Each scene shows the same named points in several views. A view is turned or mirrored, and shifted as a whole, has a little noise and may leave points out.
(in the rows, 100 means zero)

Scene 1
View 1
lutig: 93, 89, 114, 105, 91, 92, 102, 110, 101, 90, 111, 124, 90, 96, 89, 97, 111, 118, 96, 88, 106, 108, 108, 92, 103
tav: 115, 115, 99, 109, 88, 70, 97, 101, 104, 76, 120, 114, 95, 110, 114, 110, 102, 89, 97, 74, 104, 110, 98, 85, 95
tuku: 114, 109, 104, 104, 86, 74, 96, 100, 100, 77, 113, 120, 90, 108, 105, 111, 106, 100, 92, 79, 103, 112, 102, 89, 87
vak: 100, 104, 87, 117, 96, 81, 100, 108, 116, 91, 138, 100, 114, 106, 124, 93, 101, 72, 104, 91, 116, 101, 96, 89, 106
Rusaz: 109, 109, 98, 110, 92, 75, 97, 105, 106, 80, 123, 111, 99, 106, 113, 104, 101, 88, 99, 76, 105, 109, 97, 87, 101
rir: 121, 119, 97, 108, 84, 67, 94, 94, 102, 74, 119, 115, 91, 116, 116, 117, 104, 87, 90, 79, 104, 115, 98, 87, 77
Bep: 117, 114, 114, 102, 86, 68, 96, 101, 93, 68, 102, 127, 81, 108, 99, 117, 105, 112, 96, 63, 93, 116, 102, 84, 89
Vub: 96, 96, 97, 112, 93, 87, 100, 108, 109, 92, 126, 110, 104, 101, 108, 95, 105, 91, 99, 91, 111, 104, 101, 92, 105
vodun: 91, 94, 98, 114, 99, 87, 103, 114, 111, 90, 127, 108, 109, 97, 108, 89, 102, 94, 106, 85, 111, 101, 99, 91, 118
Dunip: 106, 114, 99, 113, 98, 68, 100, 110, 107, 71, 121, 107, 102, 104, 118, 101, 93, 87, 110, 56, 101, 107, 96, 81, 120
pep: 111, 108, 105, 107, 87, 77, 97, 101, 99, 79, 115, 122, 91, 108, 104, 109, 107, 100, 93, 81, 103, 111, 103, 88, 88
Kotez: 114, 112, 88, 113, 88, 75, 97, 97, 110, 87, 132, 108, 104, 113, 122, 106, 104, 75, 91, 95, 114, 108, 97, 90, 83
nad: 99, 93, 105, 108, 87, 90, 99, 106, 103, 91, 117, 120, 94, 103, 99, 100, 110, 104, 91, 100, 110, 107, 105, 93, 90
tel: 118, 116, 109, 104, 89, 66, 95, 101, 97, 68, 108, 120, 86, 110, 108, 116, 101, 102, 99, 60, 97, 114, 100, 83, 95
rut: 112, 104, 117, 101, 85, 78, 96, 100, 94, 75, 101, 131, 79, 104, 92, 115, 109, 119, 91, 76, 97, 116, 106, 87, 86
Denul: 109, 117, 89, 117, 98, 67, 98, 109, 110, 74, 130, 100, 110, 108, 129, 100, 92, 73, 109, 64, 107, 106, 93, 83, 117
pev: 128, 123, 107, 102, 83, 63, 93, 95, 94, 67, 109, 123, 84, 114, 108, 124, 104, 98, 90, 68, 97, 118, 101, 84, 78
Suk: 91, 85, 110, 107, 88, 96, 102, 108, 103, 96, 115, 124, 93, 98, 89, 96, 114, 114, 91, 103, 110, 106, 107, 95, 94
vumo: 106, 111, 104, 110, 95, 70, 99, 109, 104, 73, 116, 113, 98, 104, 112, 102, 97, 94, 105, 62, 101, 108, 98, 84, 114
View 2
pev: 91, 105, 70, 95, 97, 118, 107, 108, 97, 89, 111, 91, 88, 113, 69, 90, 63, 111, 125, 108, 98, 97, 96, 81, 118
vumo: 93, 123, 88, 98, 83, 98, 104, 102, 80, 110, 95, 90, 106, 115, 76, 99, 85, 104, 117, 111, 113, 100, 107, 90, 113
tel: 90, 112, 78, 99, 89, 110, 106, 104, 88, 99, 104, 92, 92, 114, 70, 93, 72, 114, 125, 106, 104, 97, 101, 81, 119
Vub: 102, 112, 91, 100, 92, 99, 92, 95, 90, 107, 101, 95, 128, 111, 82, 99, 97, 88, 104, 112, 109, 115, 112, 105, 100
vak: 99, 125, 82, 92, 95, 93, 97, 106, 92, 108, 99, 83, 135, 107, 82, 103, 95, 76, 95, 125, 117, 111, 109, 117, 101
tuku: 94, 103, 80, 99, 96, 113, 100, 99, 95, 96, 107, 97, 104, 111, 75, 93, 77, 103, 117, 106, 98, 107, 104, 89, 112
tav: 93, 115, 78, 95, 95, 106, 102, 105, 93, 99, 105, 88, 107, 111, 74, 97, 78, 99, 115, 113, 106, 102, 102, 94, 112
nad: 104, 96, 91, 105, 98, 113, 90, 87, 96, 99, 104, 106, 121, 109, 82, 93, 91, 92, 108, 103, 96, 119, 111, 97, 100
Bep: 92, 104, 80, 101, 89, 115, 104, 97, 88, 96, 105, 99, 87, 115, 71, 90, 71, 120, 128, 100, 98, 99, 103, 74, 116
Rusaz: 96, 118, 82, 95, 92, 102, 101, 104, 90, 103, 101, 89, 114, 112, 77, 98, 84, 96, 111, 116, 110, 105, 106, 97, 109
rut: 96, 94, 87, 106, 92, 120, 99, 87, 91, 95, 107, 108, 94, 114, 74, 89, 76, 117, 127, 95, 91, 107, 107, 77, 111
lutig: 104, 96, 100, 111, 88, 108, 89, 78, 85, 107, 100, 112, 116, 113, 82, 92, 96, 106, 116, 95, 97, 119, 116, 89, 102
Denul: 91, 137, 79, 90, 88, 88, 105, 116, 82, 112, 95, 74, 117, 113, 75, 104, 84, 93, 106, 126, 124, 97, 103, 105, 112
pep: 96, 102, 82, 100, 95, 113, 98, 96, 94, 98, 107, 99, 106, 111, 76, 92, 80, 101, 116, 106, 99, 108, 105, 89, 108
rir: 93, 108, 67, 92, 103, 114, 104, 110, 103, 89, 111, 87, 103, 109, 73, 94, 69, 96, 114, 115, 100, 103, 97, 93, 113
vodun: 101, 117, 102, 105, 84, 93, 93, 90, 79, 117, 92, 98, 127, 113, 84, 100, 103, 95, 108, 108, 113, 113, 117, 101, 100
View 3
lutig: 96, 81, 103, 88, 109, 131, 101, 112, 91, 101, 113, 113, 103, 106, 108, 88, 90, 106, 82, 107, 99, 89, 95, 82, 82
vodun: 106, 81, 107, 69, 111, 107, 106, 102, 84, 117, 105, 97, 106, 94, 106, 95, 89, 110, 96, 100, 95, 106, 94, 96, 93
Kotez: 96, 76, 90, 63, 113, 95, 91, 112, 85, 111, 114, 111, 101, 99, 91, 89, 80, 100, 106, 87, 88, 81, 106, 115, 129
Dunip: 87, 63, 105, 68, 100, 103, 114, 107, 94, 133, 93, 91, 92, 82, 93, 99, 72, 87, 96, 96, 103, 91, 97, 100, 101
Rusaz: 91, 70, 98, 72, 108, 106, 102, 111, 91, 116, 105, 104, 98, 94, 96, 94, 77, 94, 97, 94, 96, 84, 100, 102, 110
Vub: 104, 81, 101, 70, 114, 108, 99, 105, 84, 113, 111, 103, 105, 98, 103, 92, 88, 108, 96, 97, 94, 99, 96, 99, 101
rir: 80, 66, 88, 74, 107, 106, 93, 119, 97, 108, 112, 116, 93, 101, 87, 88, 72, 85, 96, 90, 94, 65, 107, 108, 128
pev: 70, 59, 89, 84, 103, 116, 98, 122, 101, 107, 107, 118, 88, 101, 86, 89, 66, 74, 88, 94, 102, 57, 106, 99, 118
nad: 99, 82, 97, 81, 114, 120, 92, 113, 87, 98, 118, 116, 105, 107, 104, 87, 89, 108, 89, 101, 92, 85, 100, 93, 100
rut: 77, 67, 95, 94, 104, 133, 99, 123, 101, 98, 112, 121, 92, 109, 96, 86, 76, 84, 78, 104, 103, 66, 101, 84, 94
tel: 73, 59, 95, 82, 100, 117, 104, 119, 102, 115, 102, 108, 88, 97, 91, 91, 69, 79, 87, 96, 106, 68, 101, 94, 106
pep: 86, 71, 96, 80, 107, 118, 97, 116, 93, 105, 112, 114, 96, 102, 96, 88, 77, 92, 88, 99, 97, 74, 102, 95, 105
Suk: 102, 87, 100, 86, 114, 128, 95, 111, 86, 94, 120, 118, 107, 113, 109, 85, 94, 112, 83, 107, 92, 91, 97, 85, 87
Bep: 70, 61, 95, 89, 100, 126, 102, 122, 103, 109, 104, 114, 87, 102, 92, 90, 68, 77, 80, 100, 104, 64, 103, 89, 101
View 4
vak: 103, 79, 104, 95, 104, 70, 98, 77, 64, 90, 92, 89, 82, 81, 109, 104, 87, 101, 85, 105, 124, 136, 105, 105, 78
lutig: 91, 84, 107, 113, 99, 112, 106, 95, 87, 81, 97, 87, 101, 104, 115, 94, 112, 100, 96, 91, 104, 97, 105, 114, 92
Kotez: 100, 92, 110, 89, 109, 82, 115, 87, 74, 105, 84, 92, 73, 85, 98, 100, 93, 99, 76, 95, 121, 131, 96, 98, 75
Rusaz: 97, 90, 115, 97, 108, 87, 100, 90, 79, 92, 93, 92, 87, 96, 96, 106, 90, 104, 88, 90, 110, 117, 101, 100, 73
vodun: 98, 77, 105, 107, 100, 85, 91, 81, 71, 77, 99, 88, 97, 91, 115, 102, 93, 102, 95, 102, 113, 118, 108, 111, 85
pep: 93, 94, 116, 100, 109, 102, 112, 98, 87, 97, 92, 92, 87, 102, 98, 101, 100, 101, 86, 84, 104, 108, 97, 103, 79
Vub: 98, 82, 105, 103, 102, 90, 102, 85, 73, 85, 94, 89, 91, 91, 113, 100, 97, 100, 92, 101, 116, 119, 106, 109, 84
Bep: 89, 104, 126, 100, 112, 110, 106, 106, 98, 98, 96, 96, 91, 114, 84, 108, 98, 105, 90, 70, 94, 93, 93, 97, 72
Dunip: 94, 88, 121, 99, 110, 76, 80, 88, 76, 83, 104, 95, 93, 99, 91, 117, 77, 109, 99, 86, 104, 115, 102, 98, 65
tav: 95, 96, 119, 96, 110, 91, 105, 94, 84, 98, 93, 94, 83, 98, 90, 107, 91, 103, 86, 83, 107, 117, 97, 98, 71
Suk: 94, 83, 103, 112, 97, 114, 115, 92, 84, 84, 92, 84, 97, 99, 122, 89, 118, 97, 90, 97, 111, 101, 105, 116, 98
tel: 90, 101, 126, 98, 114, 99, 101, 102, 92, 96, 98, 97, 89, 109, 83, 110, 91, 106, 90, 74, 98, 103, 93, 95, 67
tuku: 94, 97, 118, 98, 109, 102, 111, 98, 87, 98, 92, 92, 85, 102, 93, 101, 99, 102, 85, 82, 104, 108, 96, 100, 78
vumo: 93, 90, 119, 102, 109, 87, 88, 91, 81, 85, 102, 95, 94, 100, 92, 113, 84, 108, 96, 85, 102, 111, 101, 101, 70
Denul: 99, 87, 118, 92, 112, 65, 84, 83, 70, 88, 99, 96, 85, 89, 90, 117, 72, 109, 93, 91, 112, 130, 101, 97, 64
rut: 89, 101, 120, 106, 109, 119, 113, 106, 98, 96, 94, 93, 94, 114, 94, 99, 110, 103, 91, 75, 96, 90, 95, 102, 81

Which points are out of place in each view (at most two, in the order of its rows)? Write none if all are in place.
view 1 => none
view 2 => vodun
view 3 => none
view 4 => none

Scene 2
View 1
Vapil: 75, 102, 99, 118, 93, 89, 101, 94, 85, 84, 98, 116, 70, 109, 87, 116, 106, 115, 99, 81, 95, 101, 106, 97, 94
Nifu: 92, 110, 99, 116, 79, 94, 102, 89, 94, 102, 114, 98, 85, 97, 100, 103, 105, 108, 103, 90, 97, 109, 102, 109, 101
naso: 80, 111, 109, 120, 96, 96, 96, 94, 88, 80, 95, 118, 73, 88, 76, 102, 101, 98, 107, 81, 98, 84, 114, 85, 84
zefum: 105, 116, 95, 116, 90, 99, 97, 83, 78, 92, 106, 102, 98, 63, 95, 91, 95, 85, 111, 97, 96, 89, 108, 103, 93
Zefus: 80, 107, 106, 116, 82, 97, 102, 93, 99, 96, 109, 104, 72, 104, 92, 108, 107, 113, 102, 83, 97, 109, 103, 102, 97
fenov: 87, 114, 112, 116, 77, 103, 99, 93, 104, 103, 111, 99, 78, 85, 86, 93, 106, 100, 109, 84, 104, 103, 106, 97, 92
kub: 97, 113, 100, 118, 93, 97, 96, 87, 80, 86, 100, 108, 88, 71, 86, 95, 97, 89, 110, 92, 98, 85, 111, 94, 88
dimov: 103, 113, 96, 114, 79, 97, 100, 87, 88, 102, 115, 93, 93, 79, 101, 95, 99, 97, 108, 95, 97, 106, 102, 110, 100
minod: 76, 104, 100, 118, 96, 89, 100, 94, 85, 79, 99, 119, 70, 107, 85, 116, 105, 112, 100, 81, 93, 96, 109, 92, 92
sul: 93, 109, 96, 117, 90, 92, 100, 88, 81, 90, 106, 107, 85, 88, 94, 104, 100, 99, 104, 90, 94, 96, 105, 103, 96
lud: 113, 108, 77, 115, 88, 87, 103, 77, 68, 95, 113, 97, 103, 79, 114, 103, 96, 97, 105, 105, 88, 104, 99, 119, 108
povo: 98, 111, 96, 115, 79, 99, 101, 88, 93, 103, 115, 95, 89, 85, 100, 97, 101, 100, 106, 93, 98, 107, 102, 110, 100
giga: 105, 113, 89, 117, 94, 93, 97, 83, 71, 87, 104, 106, 97, 68, 96, 98, 94, 86, 107, 99, 94, 87, 108, 104, 97
nul: 108, 115, 94, 116, 85, 98, 98, 84, 80, 96, 110, 98, 99, 67, 99, 92, 96, 88, 109, 100, 97, 94, 105, 106, 96
lodu: 83, 105, 105, 115, 71, 96, 105, 94, 108, 112, 120, 93, 74, 114, 101, 108, 109, 122, 101, 85, 99, 125, 96, 113, 104
pinam: 76, 107, 103, 120, 100, 92, 97, 94, 83, 75, 93, 123, 72, 97, 78, 110, 102, 105, 103, 80, 95, 86, 111, 86, 87
Gez: 93, 121, 118, 116, 78, 110, 95, 92, 107, 103, 106, 97, 80, 69, 82, 83, 101, 87, 115, 85, 108, 94, 111, 92, 86
View 2
kub: 110, 95, 79, 110, 97, 101, 104, 101, 87, 101, 79, 88, 105, 74, 110, 96, 102, 103, 103, 108, 106, 95, 93, 104, 129
Nifu: 98, 86, 95, 114, 109, 107, 87, 97, 97, 101, 108, 91, 99, 70, 104, 105, 87, 110, 99, 123, 110, 92, 102, 92, 108
pinam: 104, 61, 84, 109, 114, 104, 103, 103, 95, 98, 66, 94, 90, 75, 106, 88, 104, 92, 118, 121, 118, 89, 101, 100, 122
lud: 97, 86, 86, 114, 95, 91, 90, 94, 94, 83, 109, 85, 120, 80, 114, 108, 101, 124, 89, 123, 101, 100, 93, 96, 100
povo: 101, 98, 91, 113, 102, 105, 89, 97, 94, 102, 110, 90, 106, 70, 107, 106, 88, 113, 97, 117, 104, 94, 99, 94, 110
zefum: 109, 103, 77, 112, 89, 98, 103, 98, 86, 97, 89, 85, 115, 75, 113, 101, 102, 111, 96, 107, 101, 99, 90, 102, 126
Zefus: 97, 78, 97, 110, 117, 111, 89, 101, 101, 106, 102, 96, 89, 67, 100, 99, 85, 100, 108, 124, 115, 87, 107, 92, 110
naso: 110, 82, 79, 107, 104, 106, 108, 104, 89, 103, 66, 91, 94, 72, 109, 89, 104, 93, 112, 111, 112, 92, 95, 103, 131
Vapil: 96, 57, 91, 110, 120, 105, 92, 100, 101, 97, 86, 94, 88, 71, 104, 94, 96, 97, 112, 130, 118, 88, 106, 95, 110
dimov: 101, 102, 88, 112, 100, 102, 92, 97, 92, 101, 109, 88, 109, 70, 107, 106, 90, 114, 93, 115, 103, 98, 96, 95, 113
fenov: 105, 102, 93, 110, 109, 113, 93, 100, 94, 114, 100, 95, 92, 65, 100, 101, 81, 100, 104, 113, 110, 89, 102, 94, 123
giga: 108, 93, 77, 113, 90, 93, 102, 99, 87, 89, 86, 85, 118, 79, 116, 101, 107, 114, 95, 111, 102, 101, 90, 105, 119
minod: 100, 56, 89, 110, 120, 104, 96, 100, 99, 96, 78, 94, 88, 73, 105, 91, 98, 96, 114, 128, 119, 88, 105, 97, 112
lodu: 92, 84, 106, 113, 122, 112, 77, 97, 105, 109, 126, 97, 88, 64, 96, 107, 74, 108, 101, 130, 115, 88, 109, 86, 99
Gez: 112, 117, 88, 109, 102, 114, 101, 103, 89, 120, 89, 92, 95, 63, 104, 98, 84, 98, 107, 100, 108, 91, 97, 100, 133
sul: 103, 88, 89, 112, 104, 102, 92, 99, 95, 97, 100, 89, 106, 73, 107, 102, 94, 109, 99, 118, 107, 94, 97, 97, 111
View 3
naso: 86, 93, 87, 122, 126, 83, 81, 92, 79, 106, 111, 109, 94, 92, 99, 82, 96, 94, 80, 110, 87, 91, 109, 134, 105
lodu: 108, 101, 100, 103, 95, 94, 105, 99, 124, 100, 82, 96, 97, 85, 89, 96, 98, 99, 91, 77, 100, 80, 94, 86, 119
povo: 99, 97, 96, 102, 102, 80, 112, 103, 108, 112, 98, 91, 103, 88, 95, 89, 100, 100, 96, 92, 100, 80, 105, 120, 108
giga: 92, 91, 89, 104, 105, 75, 107, 100, 101, 115, 107, 88, 106, 90, 100, 83, 101, 101, 100, 106, 96, 81, 111, 143, 102
pinam: 94, 90, 83, 121, 120, 86, 69, 87, 89, 93, 103, 111, 90, 93, 98, 87, 94, 99, 81, 111, 78, 91, 103, 125, 110
sul: 97, 91, 89, 108, 107, 80, 95, 97, 102, 105, 100, 95, 99, 91, 97, 87, 100, 102, 94, 104, 91, 85, 106, 128, 106
nul: 90, 92, 94, 103, 107, 72, 114, 105, 98, 121, 109, 85, 109, 88, 101, 82, 101, 99, 98, 103, 101, 81, 113, 142, 101
dimov: 94, 96, 96, 102, 102, 79, 115, 104, 107, 117, 101, 87, 106, 87, 96, 87, 101, 98, 100, 93, 102, 80, 109, 125, 106
fenov: 88, 104, 99, 114, 114, 90, 105, 100, 96, 113, 102, 103, 100, 86, 94, 85, 99, 92, 86, 85, 103, 86, 107, 108, 111
minod: 102, 90, 85, 116, 114, 86, 71, 86, 98, 90, 95, 109, 88, 93, 95, 90, 94, 102, 84, 106, 78, 89, 99, 116, 112
lud: 104, 84, 88, 92, 88, 67, 115, 103, 118, 112, 97, 75, 108, 92, 100, 89, 103, 110, 112, 108, 93, 76, 108, 146, 100
zefum: 86, 93, 91, 105, 109, 73, 109, 102, 91, 120, 112, 89, 106, 91, 101, 81, 100, 97, 96, 108, 100, 84, 114, 146, 99
Vapil: 105, 91, 86, 114, 108, 88, 75, 88, 105, 89, 91, 108, 89, 92, 94, 93, 95, 102, 84, 103, 81, 87, 98, 111, 113
Nifu: 100, 96, 95, 105, 100, 85, 103, 99, 113, 106, 93, 95, 100, 89, 93, 91, 100, 101, 93, 91, 97, 82, 102, 111, 112
View 4
pinam: 121, 99, 95, 91, 125, 135, 90, 106, 123, 93, 111, 94, 100, 101, 102, 102, 111, 108, 91, 91, 86, 118, 111, 80, 97
lud: 112, 85, 83, 90, 85, 107, 102, 87, 101, 103, 101, 92, 131, 102, 84, 87, 95, 73, 96, 116, 95, 110, 125, 102, 94
povo: 96, 87, 91, 94, 102, 114, 102, 100, 98, 112, 103, 81, 121, 99, 102, 98, 88, 91, 105, 97, 97, 107, 118, 101, 93
Zefus: 103, 90, 88, 100, 124, 117, 98, 107, 109, 114, 102, 80, 112, 89, 108, 114, 92, 100, 108, 88, 92, 104, 101, 89, 92
Gez: 83, 92, 105, 89, 117, 134, 97, 112, 100, 105, 114, 78, 108, 115, 114, 94, 96, 112, 104, 78, 100, 113, 129, 97, 96
sul: 110, 91, 90, 94, 110, 120, 96, 99, 110, 102, 106, 89, 113, 100, 98, 99, 100, 95, 97, 99, 91, 112, 115, 91, 95
zefum: 102, 90, 97, 86, 96, 126, 98, 98, 105, 96, 111, 91, 116, 115, 94, 82, 103, 91, 94, 99, 97, 117, 133, 99, 96
Nifu: 94, 87, 90, 97, 113, 114, 103, 104, 100, 118, 101, 75, 119, 92, 107, 109, 85, 98, 110, 90, 97, 103, 110, 96, 92
lodu: 94, 83, 84, 104, 118, 103, 103, 105, 97, 127, 97, 71, 123, 78, 111, 121, 77, 97, 117, 91, 94, 94, 96, 96, 90
nul: 98, 89, 96, 88, 96, 121, 100, 99, 101, 100, 109, 89, 120, 114, 95, 84, 99, 90, 98, 101, 99, 114, 133, 100, 96
giga: 109, 94, 94, 85, 97, 125, 97, 95, 108, 94, 109, 95, 117, 113, 91, 83, 104, 89, 90, 105, 94, 116, 131, 97, 95
kub: 105, 95, 99, 88, 110, 132, 94, 103, 111, 95, 112, 91, 109, 113, 99, 89, 106, 101, 94, 94, 95, 117, 127, 92, 98
fenov: 90, 89, 99, 94, 118, 125, 99, 110, 102, 110, 108, 76, 111, 102, 113, 103, 90, 108, 107, 81, 96, 107, 118, 95, 95

Which points are out of place in each view (at most two, in the order of its rows)? Write none if all are in place.
view 1 => naso
view 2 => lud, sul
view 3 => giga
view 4 => pinam, Nifu

Scene 3
View 1
tapin: 97, 85, 60, 82, 102, 110, 113, 126, 107, 87, 101, 100, 117, 65, 106, 76, 83, 95, 89, 87, 106, 98, 102, 116, 115
fug: 102, 82, 80, 83, 94, 112, 97, 107, 106, 97, 83, 93, 109, 85, 132, 102, 84, 93, 104, 113, 101, 95, 102, 101, 112
teb: 97, 83, 54, 75, 103, 114, 118, 135, 117, 89, 103, 101, 118, 58, 98, 65, 87, 92, 79, 82, 110, 100, 97, 114, 110
luze: 92, 84, 63, 80, 101, 108, 114, 133, 105, 98, 106, 102, 118, 57, 97, 63, 82, 100, 67, 78, 111, 97, 99, 119, 114
dof: 90, 90, 70, 89, 99, 100, 108, 120, 91, 90, 107, 102, 118, 65, 111, 82, 75, 107, 80, 82, 107, 93, 109, 121, 125
suleg: 106, 83, 73, 81, 96, 118, 105, 114, 115, 93, 82, 92, 110, 81, 124, 96, 88, 86, 106, 113, 102, 100, 97, 100, 106
rige: 102, 88, 95, 98, 89, 102, 88, 87, 89, 89, 80, 90, 106, 95, 152, 129, 78, 101, 125, 124, 93, 90, 108, 104, 121
famu: 104, 91, 83, 100, 95, 100, 97, 96, 92, 77, 88, 92, 109, 90, 144, 123, 76, 101, 128, 114, 93, 93, 111, 109, 125
togan: 95, 82, 61, 78, 101, 112, 113, 131, 110, 95, 102, 100, 116, 62, 102, 68, 84, 96, 79, 84, 109, 97, 98, 114, 112
Fal: 95, 87, 64, 87, 99, 104, 110, 120, 99, 87, 106, 101, 117, 64, 110, 80, 79, 100, 89, 85, 107, 96, 106, 119, 121
gib: 98, 89, 53, 85, 105, 106, 119, 129, 109, 78, 107, 100, 117, 60, 103, 74, 81, 97, 93, 81, 105, 98, 103, 118, 119
noz: 85, 90, 67, 91, 100, 95, 109, 126, 87, 91, 115, 106, 121, 59, 106, 74, 71, 112, 74, 72, 111, 92, 110, 128, 129
View 2
dof: 142, 94, 118, 96, 111, 93, 98, 115, 104, 69, 93, 106, 99, 88, 86, 87, 86, 94, 102, 97, 106, 83, 89, 90, 98
famu: 113, 91, 91, 100, 115, 73, 87, 97, 86, 112, 83, 126, 93, 97, 90, 73, 113, 100, 92, 97, 128, 96, 135, 85, 87
luze: 138, 107, 125, 95, 123, 104, 88, 125, 117, 58, 96, 101, 105, 82, 97, 100, 76, 81, 111, 94, 107, 87, 75, 101, 97
teb: 134, 113, 122, 93, 128, 104, 81, 126, 121, 63, 97, 101, 105, 80, 103, 102, 76, 78, 113, 92, 109, 89, 78, 102, 98
noz: 154, 92, 128, 96, 103, 97, 105, 119, 107, 53, 96, 101, 100, 87, 81, 94, 80, 98, 104, 101, 99, 77, 73, 90, 102
tapin: 131, 107, 115, 95, 124, 99, 87, 121, 113, 72, 94, 104, 102, 84, 97, 95, 84, 84, 106, 94, 111, 89, 88, 98, 96
fug: 110, 104, 101, 102, 116, 82, 91, 101, 98, 106, 93, 124, 102, 90, 102, 96, 99, 98, 106, 101, 122, 88, 112, 107, 89
togan: 138, 104, 126, 96, 116, 101, 97, 123, 113, 64, 99, 104, 103, 83, 95, 103, 80, 91, 111, 98, 104, 82, 74, 104, 101
Fal: 136, 99, 116, 97, 116, 93, 90, 115, 106, 71, 92, 106, 100, 87, 91, 89, 88, 90, 103, 94, 109, 88, 92, 93, 94
gib: 137, 105, 118, 94, 128, 100, 79, 124, 115, 64, 90, 100, 101, 85, 97, 87, 83, 77, 107, 89, 111, 93, 88, 89, 93
suleg: 106, 111, 103, 102, 125, 91, 84, 107, 106, 102, 93, 120, 102, 86, 107, 100, 96, 89, 109, 96, 124, 92, 109, 111, 90
View 3
famu: 91, 74, 102, 95, 127, 86, 116, 143, 114, 94, 74, 101, 124, 76, 82, 99, 104, 125, 81, 97, 106, 107, 112, 83, 94
rige: 85, 79, 120, 95, 133, 81, 109, 140, 111, 89, 74, 109, 128, 75, 91, 95, 108, 121, 89, 89, 95, 84, 106, 103, 81
luze: 101, 85, 79, 92, 79, 111, 97, 73, 109, 100, 96, 84, 103, 95, 86, 116, 79, 103, 84, 138, 109, 123, 97, 81, 123
suleg: 99, 85, 107, 111, 118, 99, 111, 100, 119, 97, 92, 103, 109, 85, 90, 103, 82, 122, 103, 106, 105, 107, 92, 104, 103
noz: 95, 77, 72, 76, 73, 106, 94, 85, 101, 98, 90, 80, 112, 97, 85, 116, 92, 94, 68, 140, 105, 116, 108, 71, 116
dof: 96, 78, 80, 84, 89, 101, 101, 99, 108, 96, 88, 85, 115, 90, 86, 111, 92, 106, 74, 129, 106, 116, 107, 76, 112
togan: 100, 82, 81, 92, 83, 108, 97, 76, 109, 99, 96, 85, 106, 95, 86, 113, 83, 103, 85, 135, 107, 121, 97, 83, 119
Fal: 99, 80, 85, 92, 94, 103, 105, 97, 110, 99, 88, 87, 112, 89, 83, 111, 87, 111, 80, 125, 109, 121, 103, 78, 113
teb: 108, 83, 78, 101, 90, 112, 107, 73, 115, 103, 99, 89, 100, 94, 84, 113, 73, 112, 91, 132, 113, 135, 94, 80, 123
fug: 92, 82, 104, 95, 110, 94, 103, 107, 112, 94, 86, 99, 116, 86, 91, 103, 93, 113, 91, 109, 99, 99, 99, 98, 98
View 4
Fal: 104, 89, 109, 123, 92, 117, 102, 70, 100, 112, 88, 95, 113, 101, 105, 115, 112, 76, 98, 109, 119, 102, 83, 104, 105
luze: 107, 95, 109, 146, 101, 138, 107, 68, 107, 112, 91, 92, 114, 105, 119, 112, 111, 71, 97, 120, 124, 100, 81, 107, 110
fug: 94, 99, 109, 105, 90, 102, 101, 91, 85, 100, 99, 111, 99, 86, 98, 103, 108, 86, 107, 100, 100, 118, 106, 109, 91
teb: 98, 101, 108, 146, 97, 138, 115, 71, 93, 113, 85, 100, 113, 103, 118, 110, 115, 74, 88, 115, 127, 91, 84, 114, 107
gib: 101, 94, 107, 129, 93, 125, 111, 65, 91, 114, 78, 97, 118, 103, 106, 114, 121, 73, 88, 109, 123, 87, 79, 110, 107
rige: 94, 91, 109, 73, 84, 71, 87, 94, 83, 95, 99, 111, 93, 82, 80, 104, 108, 91, 117, 89, 90, 128, 111, 100, 83
togan: 105, 94, 111, 141, 99, 135, 104, 72, 106, 112, 93, 93, 114, 104, 116, 113, 109, 72, 98, 118, 121, 103, 85, 108, 108
suleg: 88, 106, 108, 114, 90, 111, 108, 92, 76, 101, 95, 117, 100, 88, 103, 101, 111, 87, 100, 100, 105, 109, 106, 113, 93
famu: 96, 87, 108, 76, 83, 74, 91, 86, 80, 100, 91, 107, 101, 85, 79, 107, 115, 88, 108, 90, 97, 114, 100, 102, 86
dof: 108, 86, 112, 122, 94, 115, 97, 69, 107, 113, 89, 89, 114, 103, 105, 116, 110, 73, 102, 111, 118, 106, 81, 100, 105
noz: 113, 81, 112, 135, 100, 126, 96, 60, 125, 118, 93, 80, 116, 109, 110, 121, 105, 70, 103, 119, 125, 107, 74, 95, 113
tapin: 100, 96, 108, 130, 94, 124, 107, 71, 93, 112, 85, 100, 113, 99, 109, 111, 115, 75, 95, 108, 120, 97, 85, 109, 104

Which points are out of place in each view (at most two, in the order of its rows)? Write none if all are in place.
view 1 => togan, noz
view 2 => luze
view 3 => famu, fug
view 4 => none
